A landscape with many peaks, sampled at points; each row gives a point and its height.
From any point a climber takes the steepest step (rise divided by distance) to one of its 2 nearest points. It stops when none of these is higher. Distance is the straight distance between rows; heights are no part of it.
<528>: [127 139 182 107 100 161 123  93 142 214 113  82 107 148 140 118 157 148
 170 158 125]  h=49.4
<977>: [115 156 106  58 137 117 117 156  96 124 167 150 101 127 124  70 143  90
 148 118 126]  h=23.6
<930>: [121 125 105 149 162 188 132  94 134 186 130  50 157 166 200 174 131 141
 134 116  85]  h=46.7
<623>: [149 145  75 141 187  86 148 114 163  73 120 149 140 119 140 149 121 111
 139 104 123]  h=61.3
<284>: [ 85 117  59 113 146 151 123 154 161 157 130 115 125 126 125 174  99 144
 112 102 137]  h=52.3
<499>: [168 162 163 130  48 134 117 133  61  38 151 123 176 103 117  84 127  97
 127 120 152]  h=15.2
<310>: [116 154 187 130  46 111 127 136  76  96 168 154 113  81 100  76 117 102
 147 116 125]  h=25.2
<217>: [ 81 106 110 112 170 143  69  99 152 204  78 127 117 168 114 164 125 132
 152 135 161]  h=30.4
<606>: [112 131  50 129 172 127 103 154 150 133 139 140 119 111 120 179 119 124
 117 111 111]  h=59.7
<355>: [146 155 153  79 100  60 189 120 126  39 127 138 145 126  73  97  84 103
 142 125 136]  h=65.6
<238>: [114 110  88 179 137 115  75 142 141 113 128 175 166  89 109 205 112 150
 104 132 121]  h=70.3
<852>: [150 130 149  99 165 111 200  98 153 122 113  80 136 169 150 112 138 123
 150 131 133]  h=45.7
<661>: [ 92 137 157  64 106 135 180 105 149 174 162  68 112 118 142 140 123 143
 156 118 110]  h=41.7
<913>: [128 133 112 138 156 111  62 162 112  77 128 189 119 124 119 100 140 137
 127 123 152]  h=47.7
<980>: [104 133 203  74 107  70 182 112 143 106 148 132 105 108 111 101 120 139
 119 117 125]  h=46.3
<621>: [159 115  92 147 168  90 125 137 145  62 126 174 147 110 143 127 136 135
 119 135 135]  h=78.7
<10>: [ 96 103 124 164 176 167 121 103 129 197  93  89 123 154 169 189 116 167
 133 115 126]  h=60.0
<818>: [100 133 204  90 105 102 176 123 148 141 134 107 106 118 108 122 121 177
 111 116 154]  h=39.7
<224>: [121 104 105 166 164 175 149 103 144 181 127  94 145 159 203 160 130 136
  93 137  81]  h=49.3
<1007>: [102 142 194  96  78 110 127 127  93 133 167 164  91 101 106  77 129 115
 147 123 120]  h=29.4
<578>: [112  89  81 176 116 147  81 139 148 122 112 134 162 109 109 192 110 154
  76 139 123]  h=88.3
<850>: [155 147 153 155  17 145  98 142  60 114 147 117 147  91  82  92 145 103
  95 142 119]  h=36.1
<374>: [ 96 116  81 118 145 177  84  94 149 200 132  89 146 163 161 163 143 115
 147 140  76]  h=72.0
<479>: [157 145 169 113 112 139 150 127 130 151 131 134  98 125 142  69 158  97
 173 156 110]  h=60.7
<50>: [133 117  90 116 183 129 144 146 150 142 138  96 134 168 143 145 131 141
 103 133 118]  h=35.9
<243>: [190 116  84 178 133 126 138 131 128  51 141 156 175 128 107 159 124  93
 114 141  89]  h=27.3
<565>: [158 114 108 164 124 149 107 164 100 106 138 142 140 148  99 122 125 101
  91 140 104]  h=28.2
<44>: [104 127 112 103 174 108  95 156 138 145 118 127  98 152  91 152 112 168
 103 113 162]  h=28.3
<954>: [182 111 113 167 114 144  75 149  86  70 144 159 158 130  84 142 145 112
 112 136 121]  h=37.5
<695>: [160 155 109 101 108  81 177 126 138  31 113 120 168 129  71 118  94 108
 135 131 138]  h=80.3
<205>: [101 131 126 114 180 138  93 101 158 184 103 123 112 150 144 151 151 153
 160 132 133]  h=33.2
<635>: [141 127 135 153 106 141  82 165  61  87 132 179 129 135 146  56 149 104
 143 129 167]  h=33.3
<91>: [149 168 155  69 167 113 163  82 147 124 124  57 138 172 156 137 149 153
 188 122 132]  h=41.5
<1003>: [111 135 165 103 122 142 118 112 149 185 119 127 102 129 135 101 153 128
 174 152 126]  h=53.3
<274>: [173 137 144 160  92 159  44 145  64  70 138 159 172 116  77 117 171 120
 125 125 141]  h=45.3
<998>: [167 134 123 139 141 158 143 140 129 146 129 139 100 131 148 100 138  92
 172 145 104]  h=71.3
<247>: [161  95 108 180 112 145 157 138 160 141 120 128 148 122 167 121 125 133
  77 153  96]  h=44.5
<764>: [128 121 101  79 156 140 135 123 133 161 149  96 116 149 138 119 142 109
 132 147 108]  h=30.8
<513>: [165 156 142 130 111 120  95 139  95  12 121 170 164 131  89  85 130 106
 174 111 147]  h=60.8
<333>: [128 107  96 150 160 102  79 145 134  90 119 197 132  99 116 133 139 134
 105 132 142]  h=58.9
<110>: [121 103 131 148 169 136 122 129 152 152 101 147 115 134 140 152 139 160
 132 136 142]  h=38.0
<29>: [112 110  93 132 133 188  98 123 161 192 130 129 125 143 153 142 126 100
 150 147  91]  h=76.2
<280>: [ 81 130  94  89 138 152 141 131 158 174 119  79 121 120 132 164 100 157
 123 101 151]  h=48.4
<626>: [143 127  86 139 156 170 119 126 142 153 138 141 111 127 155 140 130  92
 154 142  73]  h=84.6
<702>: [155 113 147 135 180 116 144 122 161 120 106 132 105 141 148 120 140 149
 138 132 137]  h=44.3
<407>: [121 124 184 125 136 145 153 118 139 181 101  77 106 143 140 129 131 178
 111 134 160]  h=48.5
<876>: [187 123  95 160 141 109 144 134 137  40 125 130 180 134  80 181 130 135
 119 123 117]  h=36.0
<598>: [127 123 152 141 108 121  99 125  81  93 128 179 126 111 152  39 151 117
 113 137 161]  h=28.1
<487>: [165 131 142 155  52 142 110 149 112 107 137 127 143  97  96 104 137 128
 110 147 130]  h=44.6
<706>: [118 116 124 146 128 148  65 156  90 116 119 194  98 131 126  90 146 105
 144 135 155]  h=39.3
<474>: [118 144 189  73 103  57 208 104 123  74 146 132 121 129  94 100 100 103
 135 129 120]  h=54.6
<810>: [169 105  78 166 165 118 165 134 139  86 139 144 149 140 132 149 112  96
 102 130  84]  h=19.1
<636>: [108 114  95 125 132 174  61  71 134 202 106  69 158 193 171 194 135 138
 163 135 114]  h=69.1
<935>: [119 143 179 126  63  99 134 104  99 174 125 128 102  91 146  55 159 110
 107 151 120]  h=16.9
<425>: [114 108 174 114 100 132 165 133 140 154 130  91 121 134 112 138 110 180
  93 119 162]  h=42.1
<866>: [149 157 171 143  16 112 153 116  28  61 182 129 179 104 113  93 144  83
 124 117 121]  h=19.2
<752>: [159 100 135 152 154 115 135 124 141 131 111 142 110 144 137  94 157 113
 110 158 124]  h=54.4
<252>: [156 124 108 109 174 102 187 113 146  89 116 119 150 147 137 100 115 106
 124 143 128]  h=53.9
<35>: [128 152 103  53 159 138 128 125 130 142 156 119 105 135 137 101 150  90
 165 133 115]  h=27.5
<23>: [146 113 100 172 177 121 147 159 157 106 122 129 137 131 127 185 108 165
 127 107 139]  h=49.5
<572>: [ 94 101 120 184 174 145 144 113 122 165 108 116 142 137 186 206 103 171
 103 105 122]  h=66.3
<874>: [130 130 124 114 132 187 155 109 150 185 134  58 143 160 175 148 136 141
 151 122 106]  h=44.8
<651>: [129  92 113 196 148 146 161 128 147 155 113 123 135 149 176 175 123 150
  74 135 105]  h=56.2
<184>: [ 99 136 121  75 116 143 180 144 155 157 149  74 118 119 129 147 106 154
 123 112 126]  h=44.7
<885>: [137 103 128 146 107 155 179 132 159 122 117 106 146 106 155 119 124 150
  90 134 117]  h=36.5
<233>: [111 144 184 150  27 100 101 123  84 177 106 144  95  98 121  64 151 111
  82 146 140]  h=12.4
<453>: [176 137 103 168 157  92 160 151 158  60 116 123 144 145 104 167  91 144
 137 104 139]  h=46.9
<398>: [131 135 175 135  91 124 130 121 121 118 125 158 116 101 154  39 151 117
 111 144 141]  h=22.7
<950>: [108 121 148 112 125 119 124 164 140 140 124 113 104 145  75 139 107 178
  90 119 166]  h=34.9
<226>: [157 109  79 145 145 144 142 158 134 102 150 145 120 142 121 126 126  99
 102 139 105]  h=20.5
<741>: [ 86 117 129 115 148 150  63 106 138 190  81 156  98 151 113 114 130 101
 152 146 143]  h=27.1
<159>: [ 83  98 113 119 106 144 112 118 163 169  99 137 126 118 117 128 115 144
  92 146 148]  h=2.1
<770>: [105 130  76 128 210 114 131 125 140 161 138 101 118 151 156 192 126 154
 104 102 130]  h=41.8
<322>: [ 93 116  56 154 153 107  71 150 146 135 120 175 129 108 122 217 104 138
 103 123 134]  h=74.0
<707>: [ 97 127 160 151  38 124  89 136 101 179  97 142 113  98  88  85 128 125
  94 145 156]  h=8.5
<546>: [114 135  94 181 181  93 125 144 137 120 119 139 125 117 145 233 104 178
 112  97 149]  h=63.2
<811>: [101 150 163  71 105 108 141 146  69 115 174 159  90 124 119  62 120  90
 156 121 138]  h=25.3
<608>: [121 155  87 110 209  86 154 122 163 134 125  97 127 126 153 152 129 159
 105  86 144]  h=47.4
<117>: [153 146  84 103 148  73 189 115 151  76  95 116 145 154 100 106  92  98
 147 124 142]  h=64.4
<729>: [119 115 131 152 137 146  69 148 126 158  94 174 101 128 106 103 134 117
 136 154 150]  h=32.7
<525>: [154 125 136 136  90 139 138 163 129  91 132 140 125 109 112  93 122 105
 136 130 120]  h=57.8
<202>: [177 147 163 137  91 143  73 138  80  22 133 158 184 115  75  97 155 124
 153 125 148]  h=52.5
<795>: [ 92 107 157 141  74 138 103 121 151 190  75 125 113 114 107 115 124 136
 107 152 155]  h=4.8
<30>: [118 153 185 151  21 108 115 125  32  86 181 149 134  90 122  77 132 102
 136 101 140]  h=22.0
<441>: [105 149 165  69  96 134 149 111 116 175 173 130 103 101 125 111 138 105
 181 137  86]  h=36.2
<923>: [127 118 164 132 166 157 135 105 135 177 105  76 122 165 161 159 126 190
 144 126 154]  h=54.2
<627>: [111 134 112 168 197 109 138 122 110 142 107 123 126 130 190 236  95 170
 112  81 133]  h=76.9
<967>: [ 91 145 163  61  97 117 176 106 139 157 186 105  97  93 119 136 122 112
 154 118 103]  h=39.1
<476>: [138 150  66 116 188 114 166 129 175 113 127 111 138 107 150 157 123 133
 148  92 119]  h=53.0
<970>: [159 139 142 114 104 114 133 153 117  45 129 156 138 117 106  76 129 101
 154 122 146]  h=74.4
<688>: [ 83 147 213  81  81 110 125  96 114 181 164 134  86  99 125 104 142 111
 165 135 108]  h=33.4

Where does a climber stop that starts at each point below?
<688> -> <322>
<950> -> <627>
<226> -> <970>
<35> -> <621>
<810> -> <627>
<707> -> <706>
